Each row is a point on a landscape with many peaks, with its height.
From any point a climber steps to the highest of the 4 points nearest to it. It stops when none of these is higher. Distance is the straight distance between rows; heights are no part of it.
z_134 (h 584): [116 130 144 120 152 122 136 134 110 158 149 127 127 125 147 142 125 115
  95 109]
z_111 (h 627): [111 133 154 102 177 113 145 150 106 166 180 135 133 138 151 151 113 115
 112  86]
z_350 (h 631): [116 142 149 111 170 103 145 150 101 162 162 138 142 147 149 152 116 118
 107  91]
z_763 (h 688): [121 126 127 135 146 125 119 125 126 146 125 129 122 131 131 152 128 121
 121 120]
z_497 (h 452): [174 190 121  75 174  69 119 112  85 167 150 155 155 169 167 172 127 173
 142 104]
z_864 (h 573): [129 150 128 142 124 128 117 111 134 112 116 125 126 135 133 148 129 125
 151 142]
z_354 (h 565): [ 93 102 141 105 146 144 149 131 114 150 152 115 120 107 129 125 118  88
  95 125]
z_329 (h 601): [143 135 105 144 102 128 110 125 151  79  81 121 135 127 123 113 161 162
 154 151]
z_911 (h 466): [133 135 132 118 142 106 119 140 123 147 134 137 135 159 151 147 128 133
 124 107]
z_373 (h 518): [141 153 157  72 199  79 136 136  95 172 200 143 135 141 154 174  97  97
  91  70]
z_958 (h 537): [ 80  66 149 165  90 186 141 118 141 122 123  92 114  81  97  98 124  80
  94 169]
z_649 (h 474): [ 79  73 135 146 103 189 140 122 140 138 137  88 119  97 106  96 121  88
 103 150]
z_966 (h 391): [153 148 117 139 108 122 115 120 140  89  85 126 127 127 122 124 156 158
 157 150]
z_854 (h 745): [120 114 130 132 131 150 131 123 130 131 123 129 123 120 117 148 126 110
 123 127]
z_657 (h 666): [198 182  99 112 146  81 103 122 119 122 124 173 155 156 163 155 132 195
 174 122]
z_730 (h 636): [196 184  91 119 121  80 105 128 135 108  97 176 145 159 155 132 145 218
 194 129]
z_754 (h 690): [152 175 137  78 189  65 122 137  87 188 206 151 130 163 175 175  91 134
 106  66]
z_395 (h 446): [103  74 144 136 106 179 142 124 136 129 134 104 125 100 108 101 132  90
 109 141]
z_266 (h 513): [170 193 138  74 174  68 116 131  78 175 164 158 158 174 175 171 117 168
 132 102]
z_55 (h 390): [ 63  67 171 107 136 146 160 137 136 153 201 118 104  89 124 114  89  50
  73 122]
z_334 (h 660): [116 117 119 153  78 159 124 124 157  85  66 115 112 126 108  95 142 142
 139 148]
z_624 (h 667): [122 128 119 154 138 141 128 122 140 109 109 126 120 127 118 130 138 126
 144 137]
z_875 (h 639): [144 134 104 149  94 138 114 122 150  79  78 121 134 130 114 109 166 152
 148 158]
z_645 (h 578): [ 94 121 157  91 166 143 139 134 103 170 190 117 113 113 147 132  88  73
  74 111]
z_863 (h 488): [155 177 143  93 192  66 129 132  92 167 187 147 133 151 169 181 105 131
 111  91]
z_957 (h 457): [159 147 130 109 142  98 120 135 126 147 137 136 146 166 141 154 127 145
 139 120]
z_665 (h 659): [187 170 110 128 108  90 108 120 137 116  95 157 150 149 148 128 140 207
 172 131]
z_755 (h 554): [170 153  89 158  87 113  87 125 145  74  71 131 135 128 120 119 163 192
 180 146]
z_149 (h 377): [ 52  57 167 122 137 162 163 144 141 156 199 105 108  78 121 116  88  35
  64 126]
z_492 (h 626): [188 176  95 118 120  82 102 119 135 114  93 170 143 153 149 125 140 204
 182 130]
z_564 (h 647): [127 136 136 136 139 117 122 124 115 141 121 132 122 148 139 146 120 125
 130 119]
z_107 (h 756): [ 90  93 140 108 138 149 151 126 122 143 146 111 118 107 113 124 120  82
 101 128]
z_320 (h 580): [201 193  84 128 122  80  83 119 131 110  75 165 138 173 146 124 150 215
 207 134]
z_57 (h 566): [133 145 130 139 132 116 123 118 135 138 122 133 128 141 137 142 125 127
 132 127]
z_818 (h 388): [ 68  70 168 110 138 146 165 142 135 153 195 109 105  96 115 118  97  52
  74 136]
z_775 (h 421): [ 90 105 156  95 167 137 155 133 119 161 196 111 104 104 139 124  84  58
  67 114]
z_603 (h 519): [169 184 127  85 179  72 128 119  95 163 154 155 153 166 164 176 121 161
 136 108]
z_52 (h 507): [159 149 126 106 154  90 121 137 108 152 143 146 141 169 140 161 132 139
 139 109]
z_587 (h 439): [ 73  61 146 140 117 168 149 134 131 152 145  90 104  96 102  98 122  57
  79 147]
z_231 (h 491): [ 87  81 141 155 106 186 139 117 144 126 121  97 124 102 110  96 129 107
 108 146]
z_151 (h 759): [109 132 153 103 166 121 138 143  95 158 171 115 135 122 157 131 109  98
  90  95]
z_859 (h 691): [115  97 124 150 113 165 135 131 142 110 117 130 129 112 115 118 130 108
 129 135]
z_155 (h 364): [ 66  88 161 110 139 144 162 141 128 149 177 115 114 102 111 115 101  54
  81 133]
z_368 (h 612): [ 90  76 131 159  84 195 147 108 140 115 118  95 114  88  99  96 136 102
 106 170]
z_274 (h 687): [129 119 131 151 137 139 129 125 137 122 110 122 125 128 126 135 137 116
 135 134]
z_933 (h 499): [157 183 133  93 186  62 130 130  98 176 187 155 131 156 164 177 107 140
 124  99]
z_967 (h 633): [176 156  81 159  78 111  89 117 142  82  72 141 137 128 116 120 161 196
 196 141]
z_161 (h 669): [108 125 150 111 164 132 143 148 104 160 168 124 134 128 160 142 116 107
 101  98]
z_490 (h 562): [138 143 116 135 104 128 119 128 148  82  83 121 132 130 123 122 167 143
 161 153]
z_30 (h 478): [146 152 133 144 126 110 114 126 124 127 120 133 142 151 133 144 130 144
 143 127]
z_268 (h 649): [146 166 141  91 183  77 148 133  96 156 177 153 138 153 150 168 112 125
 125 107]
z_906 (h 547): [141 153 157  88 189  86 138 142 102 160 186 137 125 144 155 172 102 113
 104  77]
z_858 (h 302): [159 162 104 146  92 105 107 116 142  93  82 127 138 130 132 119 154 178
 169 147]
z_240 (h 749): [ 85  66 127 174  83 178 138 110 163  95  93  98 112  77  93  88 145 104
 109 176]
z_918 (h 746): [178 174  76 163  83 102  85 114 141  87  63 147 146 134 107 106 159 208
 220 138]
z_22 (h 675): [182 166 125  98 140  86 124 132 118 143 146 149 149 170 142 162 137 161
 140 110]
z_850 (h 480): [ 77  65 143 132 109 170 145 128 133 152 143  95 117 106 105 104 113  69
  92 140]
z_566 (h 582): [132 156 131 141 126 128 118 121 127 123 110 127 137 145 133 141 123 140
 153 136]
z_847 (h 634): [126 137 124 147 117 143 127 126 151  99 103 129 121 132 123 126 147 134
 155 161]
z_280 (h 752): [ 90  98 149 100 153 146 151 126 109 147 160 114 112 102 122 125 108  73
  83 130]
z_698 (h 743): [159 131 101 173  80 153 105 132 151  66  49 114 132 120  97  91 154 178
 168 151]
z_509 (h 628): [192 178  94 130 110  86  99 125 144 115  73 161 137 156 134 117 145 226
 195 133]
z_482 (h 430): [124 135 139 121 134 111 121 134 120 151 136 127 137 157 137 147 118 130
 128 116]
z_622 (h 596): [135 148 121 146 126 121 123 122 131 106 106 124 134 140 129 129 147 133
 159 139]
z_367 (h 657): [122 129 134 131 142 118 131 122 111 145 130 126 119 140 144 139 129 121
 115 105]
z_47 (h 477): [ 90 112 152  96 173 135 144 146 108 170 196 124 112 118 143 134  86  69
  72 112]
z_852 (h 526): [167 187 130  81 178  68 126 124  87 172 165 147 149 166 167 171 117 158
 131 106]
z_400 (h 711): [187 176 111 121 133 102 113 128 123 113 120 164 155 151 159 143 127 196
 169 127]
z_295 (h 761): [114 114 129 140 134 151 135 118 132 128 123 125 125 110 120 138 130 106
 118 124]
z_158 (h 395): [ 69  92 161 101 162 141 161 132 124 165 204 112 106 105 121 132  79  56
  54 120]
z_187 (h 806): [103  90 134 109 135 153 165 128 114 146 148 112 113 103 116 121 124  91
 100 125]
z_795 (h 415): [ 86  88 139 167  94 185 139 113 156 117 107 112 115  95 108  88 138 111
 112 156]
z_562 (h 692): [ 89  84 132 172  75 181 139 106 160 104  92 115 104  93  96  84 145 109
 123 169]
z_639 (h 465): [ 77  76 152 107 136 154 150 137 124 150 153 109 113 105 108 111 115  68
  89 141]
z_848 (h 484): [163 146  88 154  84 104  99 108 151  94  73 128 145 125 116 119 161 186
 174 142]
z_113 (h 663): [140 139 153  92 179  93 142 143 100 165 176 144 137 142 139 170 113 112
 111  84]
z_292 (h 567): [118 116 100 179  59 168 105 118 157  66  53 112 117 106  89  77 151 137
 163 159]
z_424 (h 619): [114 130 139 131 148 120 131 136 111 154 135 129 123 145 150 146 129 120
 115 106]
z_278 (h 443): [113 101 108 185  67 182 114 121 166  63  62 111 108 102  76  73 159 116
 150 174]
z_773 (h 475): [159 170 128  81 180  74 130 132  99 157 156 158 147 164 153 169 135 152
 136 117]
z_917 (h 805): [ 97 118 146 115 161 130 147 125 100 155 158 121 118 116 139 133 122 106
  93 111]
z_105 (h 607): [137 153 119 138 120 131 124 128 131 106 107 122 137 130 137 134 143 147
 159 138]
z_626 (h 593): [ 98 119 152 102 168 137 137 136  97 165 181 109 119 114 151 130  94  78
  78 100]
z_937 (h 635): [132 135 152  91 187  92 137 152  99 162 189 139 140 138 151 173 108 115
 107  75]
z_356 (h 707): [161 130 100 169  86 143 105 138 150  64  58 112 124 122  97  95 156 182
 157 158]
z_189 (h 661): [169 189 135  69 189  56 113 139  78 198 196 164 153 185 180 181  96 138
 119  84]
z_204 (h 618): [114 133 162  98 176 109 134 160  97 164 182 131 141 140 153 156 108 107
 106  80]
z_548 (h 299): [ 98  99 124 164  79 175 137 119 157 104  91 119 112 116 112  85 150 128
 126 144]
z_496 (h 700): [194 177 107 119 130  89 108 130 129 118 106 173 150 155 154 131 143 213
 178 132]
z_793 (h 393): [ 71  75 170 105 157 138 163 137 134 153 199 116 106  94 124 127  86  49
  62 118]
z_361 (h 613): [157 161 130 126 111 113 115 119 126 124 114 122 149 147 140 141 124 164
 158 128]
z_881 (h 455): [150 165 121 133 110 103 121 118 135 109  96 131 149 138 140 133 149 164
 161 134]
z_747 (h 702): [156 180 138  79 193  64 122 135  92 186 202 145 134 168 177 174 105 134
 106  77]
z_440 (h 672): [127 139 119 148 111 139 123 132 143  95  85 130 129 135 115 123 152 142
 151 156]
z_178 (h 703): [ 78  69 132 164  85 187 146 108 149 107 108  95 107  78  94  96 148 105
 116 181]
z_430 (h 401): [163 147  98 155  95 108 106 123 145  87  82 132 136 130 128 116 170 176
 169 141]
z_956 (h 372): [ 68  69 156 111 132 152 162 135 134 151 182 100 109  94 114 108 113  62
  86 135]
z_250 (h 41): [153 155 117 136 108 111 119 121 136  85  87 126 148 131 130 127 158 180
 169 145]
z_119 (h 358): [ 54  62 175 117 153 140 163 146 135 161 197  96 103  81 120 131  84  34
  56 116]
z_930 (h 551): [ 98  76 113 189  62 200 122 114 178  65  74 109  96  90  78  77 153 112
 141 185]
z_286 (h 383): [ 54  64 158 127 129 155 159 146 130 159 186 114 103  94 120 113 101  52
  69 130]
z_63 (h 630): [147 165 152  84 191  74 128 135 103 171 202 137 123 148 166 182  90 117
  92  79]
z_58 (h 479): [102  91 131 136 122 173 145 133 127 126 128 125 117 113 106 121 120 107
 113 127]
z_799 (h 408): [104 100 118 162  73 175 121 110 161  95  78 122 108 106 100  92 151 117
 131 155]
z_925 (h 738): [110 124 152 108 167 122 147 147 101 153 162 119 124 123 152 134 116 108
  92 102]
z_724 (h 648): [143 142 142 105 176  88 143 154  98 157 170 145 132 150 151 166 119 126
 119 101]
z_452 (h 681): [175 161 121 110 142 103 113 119 128 135 138 146 146 167 152 160 124 165
 147 122]
z_499 (h 382): [144 147 133 104 157  88 133 140 113 146 150 143 133 167 147 157 127 137
 130 107]
z_185 (h 420): [198 193  71 134 105  88  77 121 129  96  60 160 148 160 130 114 140 230
 210 135]
z_144 (h 765): [ 88  57 127 177  78 194 149 109 175  89  94  94 105  74  86  83 152  99
 117 174]
z_659 (h 575): [169 168 111  99 156  79 124 123 115 154 147 151 151 170 157 168 132 156
 147 116]
z_330 (h 512): [109  86 122 143 116 175 137 131 135 126 121 118 125 107 111 102 124 105
 118 132]
z_191 (h 762): [135 131 112 183  66 160 115 138 153  67  50 110 127 119  87  84 151 169
 168 155]
z_804 (h 641): [105  90 137 147 117 168 139 126 144 121 122 131 122 112 111 104 130 107
 115 126]
z_6 (h 490): [100  77 133 121 111 177 142 129 134 142 138 109 117 100 106 104 124  77
  96 135]
z_95 (h 747): [ 78  55 131 173  81 190 151 103 168  94  99  89 111  74  95  84 154  93
 113 185]
z_824 (h 569): [141 152 119 141 107 115 121 117 131 103  95 120 139 136 126 138 143 157
 155 149]
z_897 (h 656): [118 125 136 134 147 128 133 128 113 152 133 122 112 136 138 144 124 116
 111 107]
z_500 (h 501): [ 95  75 138 107 115 158 151 130 121 148 144 106 122 110 104 117 115  74
  94 129]
z_232 (h 699): [121 122 123 147 111 150 128 133 140  91 105 131 121 131 117 125 141 128
 147 155]
z_208 (h 511): [107  79 135 137 116 166 144 132 137 132 129 114 125 108 115 114 122  92
  98 120]
z_781 (h 521): [154 169 150  88 188  73 130 148  96 172 195 150 118 148 151 169  96 124
 107  87]
z_125 (h 534): [131 140 155  83 193  87 139 147  98 162 195 139 127 141 153 176  96 104
  90  64]
z_857 (h 316): [161 149  94 153  98 123 114 127 144  83  86 128 141 130 119 127 160 165
 164 146]
z_214 (h 723): [ 89  74 133 166  78 181 134 112 161 106  94 104 111  80  92  84 150 111
 120 174]
z_83 (h 398): [ 88 104 164  98 169 142 156 130 115 164 185 118 105  99 125 115  91  61
  66 124]
z_994 (h 438): [ 96  72 132 141  98 178 135 128 134 133 122 106 125  94 105 103 120  89
  95 139]
z_300 (h 665): [107  92 129 115 140 154 151 129 122 140 132 117 124 113 125 129 119 100
  96 120]
z_727 (h 468): [100 119 147  92 167 133 136 136  98 162 187 112 123 116 153 138  94  78
  77  95]
z_372 (h 674): [177 178  91 148  90  94  94 114 139  97  68 151 147 140 124 108 146 211
 196 133]
z_880 (h 609): [162 159 113  97 152  83 125 130 114 143 143 145 156 167 140 172 139 152
 142 112]
z_784 (h 482): [ 78  61 143 118 117 161 150 142 128 148 157 102 113 103 103 103 124  62
  91 138]
z_168 (h 384): [140 149 129 127 131 114 112 131 120 145 130 127 133 158 141 151 126 145
 138 125]
z_655 (h 787): [126 130 117 143 104 145 126 128 143  80  89 125 121 132 120 119 153 139
 150 145]
z_371 (h 714): [125 126 112 143  89 158 124 128 149  89  79 120 116 139 116 101 146 133
 149 147]
z_584 (h 371): [ 61  71 160 113 126 153 166 146 125 149 179 105 106 103 122 101 113  62
  77 127]
z_251 (h 664): [177 175  83 136 105  85  96 114 134 103  73 156 143 149 129 117 146 206
 186 127]
z_949 (h 587): [148 170 137  88 190  69 131 127  96 171 178 151 138 149 145 172 106 132
 127  95]
z_538 (h 724): [ 92  82 113 176  77 177 127 105 168  90  86 111 103  86  93  79 153 104
 132 167]
z_765 (h 718): [186 169 127 121 127  93 120 127 123 119 112 146 154 154 155 144 135 190
 159 131]
z_953 (h 555): [175 147  82 175  85 123  99 130 138  77  65 135 136 130 105 107 168 194
 194 151]
z_605 (h 742): [ 76  77 144 104 140 148 159 131 123 151 158 110 113 108 114 120 110  64
  95 127]
z_507 (h 453): [ 98  93 136 169  95 178 142 121 153 113  88 121 124 107 108  86 144 116
 124 149]
z_472 (h 620): [149 157 144 100 175  80 135 147 103 159 165 155 133 164 152 166 115 133
 128  98]
z_172 (h 680): [161 172 127 136 113  97 116 117 133 120 102 135 159 145 148 138 129 177
 158 132]
z_615 (h 540): [ 85  85 131 159  94 192 144 111 145 120 117 103 120  87 100  92 130 104
 107 153]
z_878 (h 653): [106  98 133 159 102 184 132 124 152 111  92 129 120 116 109 101 128 124
 131 145]
z_291 (h 467): [153 160 132 129 122 116 118 127 122 135 123 131 143 149 143 157 127 153
 139 125]
z_604 (h 568): [162 164 119  96 158  86 134 127 121 146 150 148 148 171 143 171 136 151
 137 111]
z_362 (h 671): [151 124 108 161  83 147 108 137 151  69  71 114 132 124 115 105 153 164
 158 159]
z_225 (h 795): [183 165 118 123 127 111 117 128 133 122 114 152 156 157 145 142 127 177
 159 124]
z_502 (h 253): [166 161 108 142 104  88 104 122 143 105  86 143 151 142 131 120 153 193
 170 127]
z_753 (h 535): [164 141  94 161  82 133  98 135 151  66  71 119 122 125 104 109 159 172
 164 150]
z_260 (h 387): [ 94 119 156  86 162 130 149 132 109 172 200 115 129 124 153 138  92  71
  69  97]
z_643 (h 602): [115 135 154  85 179 103 143 147 103 166 179 137 137 132 156 162  99  98
  94  78]
z_369 (h 550): [124 139 138 128 146 110 126 140 109 158 145 134 131 148 151 146 120 120
 114  99]
z_972 (h 726): [123 124 119 142 103 155 121 132 150  86  81 127 127 134 115 107 152 143
 154 157]
z_412 (h 259): [165 169 113 138 105  96 111 123 137 107 100 142 147 141 131 122 149 182
 154 129]
z_493 (h 185): [157 162 112 142 101  97 106 118 138  98  87 137 145 130 129 121 152 180
 161 138]
z_923 (h 481): [101  82 135 159  95 183 138 124 145 121 110 113 129 108 105  90 131 108
 108 143]
z_960 (h 701): [142 122 112 149  90 153 107 134 159  74  61 113 123 131 107 107 143 155
 151 146]
z_633 (h 755): [188 168 126 107 138 100 112 121 123 134 138 147 149 151 149 157 133 161
 151 113]
z_886 (h 472): [ 76  63 141 152  98 182 141 125 141 139 142  78 103  90  93 105 117  67
  90 158]
z_506 (h 638): [152 166 129 142 115 114 113 128 135 113 107 132 156 141 136 133 138 166
 156 139]
z_152 (h 677): [114 117 123 149 106 169 133 124 159  94  85 132 123 126 114 104 140 131
 141 148]
z_11 (h 616): [103  92 124 124 138 156 140 123 125 129 127 120 116 107 114 118 128  97
 104 120]
z_653 (h 260): [167 165 100 147  91  92  99 117 138  98  86 134 144 134 124 123 153 187
 168 140]
z_883 (h 763): [100 114 143  97 157 141 140 125 104 153 167 121 117 111 130 132 106  91
  89 110]
z_979 (h 538): [200 183  73 131 113  82  92 114 135  97  63 163 144 165 128 117 141 223
 202 134]
z_935 (h 785): [158 192 132  85 192  60 113 137  81 184 201 151 135 166 172 176 105 134
 123  81]
z_210 (h 404): [ 97 103 112 173  66 169 122 105 165  72  78 115 111 103  93  78 150 127
 140 163]
z_963 (h 642): [156 134 101 156  82 149 109 134 148  70  69 115 121 128 112 110 146 161
 163 147]
z_180 (h 599): [176 179 105  91 145  77 108 113 113 145 140 164 159 165 160 176 127 163
 153 112]
z_729 (h 629): [163 194 133  84 189  64 113 142  91 180 191 160 144 167 173 169 104 151
 114  89]
z_227 (h 560): [102 125 151  90 176 119 133 153  95 169 199 122 131 133 156 152  97  84
  84  76]
z_782 (h 621): [142 154 134 141 115 118 116 121 125 112 112 125 154 136 137 139 134 159
 157 150]
z_45 (h 658): [114 114 132 128 152 130 139 121 118 147 130 126 122 122 127 141 122  99
  96 115]
z_800 (h 735): [ 89  77 124 175  76 187 138 103 161  92  91 111 109  83  88  86 161 105
 114 165]
z_699 (h 549): [ 82  78 144 107 127 153 158 132 115 144 150 110 116 101 105 113 111  74
  90 125]
z_714 (h 508): [ 81  76 139 147  99 183 149 116 138 135 126  86 110  92  99  94 123  79
  96 152]
z_72 (h 572): [145 145 144 105 172  85 132 135 104 155 157 150 140 159 140 155 117 128
 123 107]
z_129 (h 679): [185 173 116 112 143  94 120 127 126 121 126 153 152 157 150 156 128 186
 153 119]
z_893 (h 586): [151 157 132  94 175  80 141 134 101 156 164 147 137 160 146 166 132 138
 132 102]
z_171 (h 473): [ 72  59 148 131 113 163 151 143 132 158 151  95 103 102 109 102 121  58
  82 140]
z_552 (h 581): [143 166 144  96 194  70 127 143  97 170 186 151 132 152 155 173 108 130
 117  84]
z_489 (h 676): [112 101 132 128 151 145 140 116 120 136 132 118 112 111 116 128 130 103
 105 111]
z_896 (h 574): [ 96  90 125 128 125 164 150 123 133 136 133 122 113 104 110 124 125  92
 108 124]
z_823 (h 606): [118 115 111 168  63 166 109 123 162  71  54 106 127 117  98  86 148 139
 161 163]
z_357 (h 655): [ 96  63 117 174  70 187 123 113 172  79  80  92  95  87  81  78 162 110
 127 178]
z_243 (h 524): [ 97  49 121 181  62 206 130 111 182  75  83  97  92  81  77  77 151 105
 118 177]
z_599 (h 736): [119 114 127 144 131 157 134 122 140 120 120 137 120 119 113 129 128 108
 130 128]
z_786 (h 640): [ 87 103 151  95 161 141 161 125 106 157 161 110 116 107 130 121 106  80
  81 125]
z_234 (h 381): [ 57  70 164 110 157 147 161 144 135 157 212 104 100  81 124 126  85  37
  58 111]
z_143 (h 693): [189 176 102 112 140  92 103 125 117 123 124 167 153 152 161 164 127 185
 167 117]
z_397 (h 617): [189 183 109 105 151  83  98 111 109 143 121 160 162 162 160 182 126 186
 161 106]
z_871 (h 397): [ 57  66 147 136 120 162 154 144 137 161 173  91 100  95 108  98 117  58
  73 154]
z_642 (h 668): [158 167 142  80 200  58 123 137  91 185 203 145 130 148 170 178  92 132
  97  74]
z_839 (h 670): [122 126 108 165  69 163 119 128 163  78  58 110 112 125 103  90 141 151
 146 153]
z_694 (h 476): [100  52 117 192  47 203 126 123 175  70  78 100  95  80  67  65 159 107
 131 185]
z_426 (h 469): [101  97  99 181  68 191 117 107 176  69  73 113 106  98  78  77 157 122
 141 173]
z_595 (h 487): [137 157 121 144 107 125 118 119 137  84  94 128 138 142 123 131 148 152
 153 140]
z_635 (h 539): [107 111 127 164  74 167 130 123 157  94  67 118 111 120 102  84 143 131
 135 149]
z_183 (h 352): [202 188  77 139 100  84  73 120 136  94  47 154 149 153 124 108 139 232
 215 132]
z_123 (h 704): [109 105 130 158 115 159 135 123 145 102 100 133 120 122 114 113 134 115
 141 141]
z_522 (h 682): [119 110 131 155 104 170 129 125 146  96  96 124 126 125 113  99 141 132
 134 147]
z_258 (h 541): [157 177 135  90 186  68 127 134  93 165 165 153 134 155 157 166 118 146
 133 103]
z_631 (h 673): [192 187  98 117 133  81 101 120 126 105 105 174 146 160 157 128 146 203
 196 126]
z_625 (h 646): [186 167 110  98 140  88 120 131 113 132 122 162 158 157 152 155 124 171
 156 110]
z_908 (h 546): [189 180  76 151  89  94  74 118 135  90  64 154 159 148 111 101 141 225
 220 151]
z_305 (h 483): [175 171 107  85 160  69 117 113 105 161 152 155 152 167 171 174 123 170
 150 111]
z_542 (h 654): [110 131 148 118 156 124 129 144 100 158 159 124 124 130 150 139 120 113
 107 102]
z_830 (h 373): [ 49  57 166 127 124 164 166 153 137 158 188 102 101  87 118 106 110  39
  64 143]
z_613 (h 727): [174 168 117 124 115 107 113 131 130 120 117 148 147 152 146 133 133 186
 157 126]
z_343 (h 340): [139 141 137 112 154  98 139 148 115 151 155 141 137 165 143 163 124 130
 125 103]
z_652 (h 719): [ 94 120 148  99 165 136 143 129 105 155 181 121 114 109 138 129  98  80
  80 123]
z_954 (h 485): [108  78 107 192  55 213 127 130 171  63  75 108  98  76  65  56 151 121
 154 186]
z_504 (h 360): [ 61  72 163 101 165 143 161 135 141 172 215 107 107  89 129 131  79  38
  56 111]
z_829 (h 600): [114 129 159  86 177 110 132 152  97 160 181 126 139 131 158 160  95  96
  95  80]
z_458 (h 533): [161 186 132  91 184  67 125 122  87 166 169 159 149 173 162 173 117 151
 122 103]
z_678 (h 486): [108  92 105 185  55 191 109 111 177  66  71 112 108  95  70  77 165 120
 158 177]
z_612 (h 422): [160 146  95 151  81 111 104 123 140  74  73 123 132 120 116 120 170 175
 167 148]
z_634 (h 624): [200 190  91 117 128  77  89 116 129 112  87 172 141 163 161 128 149 215
 193 126]
z_975 (h 414): [ 82 100 159 108 150 152 168 139 116 151 170 111 106 110 117 112 108  69
  89 126]
z_983 (h 489): [171 144  91 192  78 142  98 137 150  72  63 125 133 125 108  97 157 196
 175 157]
z_819 (h 720): [129 128 101 184  60 175 109 119 156  62  45 107 125 108  78  70 150 152
 161 156]
z_219 (h 716): [127 130 127 136 132 135 125 125 132 129 120 132 126 133 121 146 121 122
 128 128]
z_384 (h 425): [ 91  93 133 163 102 174 138 121 143 120 104 112 117 105 108  99 128 114
 119 145]
z_407 (h 576): [194 184  75 138 100  88  87 115 135 104  63 158 140 153 117 112 144 215
 211 138]
z_708 (h 523): [114  92 127 133 125 163 143 129 127 127 124 126 123 108 101 123 130  97
 111 121]
z_163 (h 493): [ 77  66 145 128 113 161 151 135 124 159 148 101 120 106 113 106 119  75
  94 132]
z_928 (h 786): [142 158 143  94 193  80 145 140 101 161 185 148 139 144 144 174 103 117
 114  83]
z_272 (h 530): [166 193 135  82 190  63 129 130  74 186 179 154 160 172 172 173 113 156
 125  93]
z_704 (h 440): [ 67  67 144 151 107 183 144 132 131 147 141  76  99  94  97  99 115  58
  83 153]
z_192 (h 662): [188 159 113  91 152  86 112 124 121 133 143 153 151 158 154 171 133 164
 156 119]
z_299 (h 775): [170 157 117 124 125 111 120 133 128 132 123 139 148 162 144 144 120 153
 144 124]
z_290 (h 721): [108 112 131 123 146 145 143 127 119 138 121 127 114 113 118 134 123 103
 111 115]
z_702 (h 632): [188 184 109 101 162  79  97 114 107 131 130 173 154 152 172 178 133 181
 168 111]
z_198 (h 527): [126 148 126 139 131 126 111 126 119 121 116 118 133 139 127 150 122 129
 134 135]
z_20 (h 637): [129 136 146 106 163  99 141 151 104 160 169 151 136 146 151 155 114 123
 115  95]
z_851 (h 737): [147 129 114 169  70 163 109 131 153  73  51 111 121 121  99  88 151 157
 161 150]
z_390 (h 694): [120 126 126 148 122 147 126 125 137 115 104 138 120 124 120 124 141 113
 137 148]
z_487 (h 402): [ 76  95 163 106 155 139 156 134 125 167 189 116 111  96 124 124  88  48
  72 119]
z_18 (h 497): [130 148 124 129 126 117 117 126 120 145 124 127 129 155 141 148 125 127
 133 115]
z_907 (h 407): [ 85  98 164  91 167 142 149 130 126 174 208 111  94 106 142 129  82  56
  55 106]
z_993 (h 715): [111 112 126 153 120 162 124 125 141 112 104 141 129 120 116 126 126 109
 132 136]
z_505 (h 548): [129 136 140 114 165  98 141 147 109 163 151 138 132 149 147 148 125 127
 118  99]

For each start below, name the point where the climber stops.
z_493 -> z_918
z_649 -> z_144
z_584 -> z_917
z_603 -> z_928
z_343 -> z_928
z_704 -> z_144
z_58 -> z_295
z_622 -> z_225
z_864 -> z_225
z_384 -> z_144
z_824 -> z_225
z_507 -> z_295
z_886 -> z_144
z_482 -> z_295
z_781 -> z_935
z_149 -> z_917
z_829 -> z_928

Two climbers start at each pair of points below. Name the first point that both come to, or write -.
z_168 / z_424 -> z_763
z_548 / z_522 -> z_123
z_234 / z_260 -> z_626
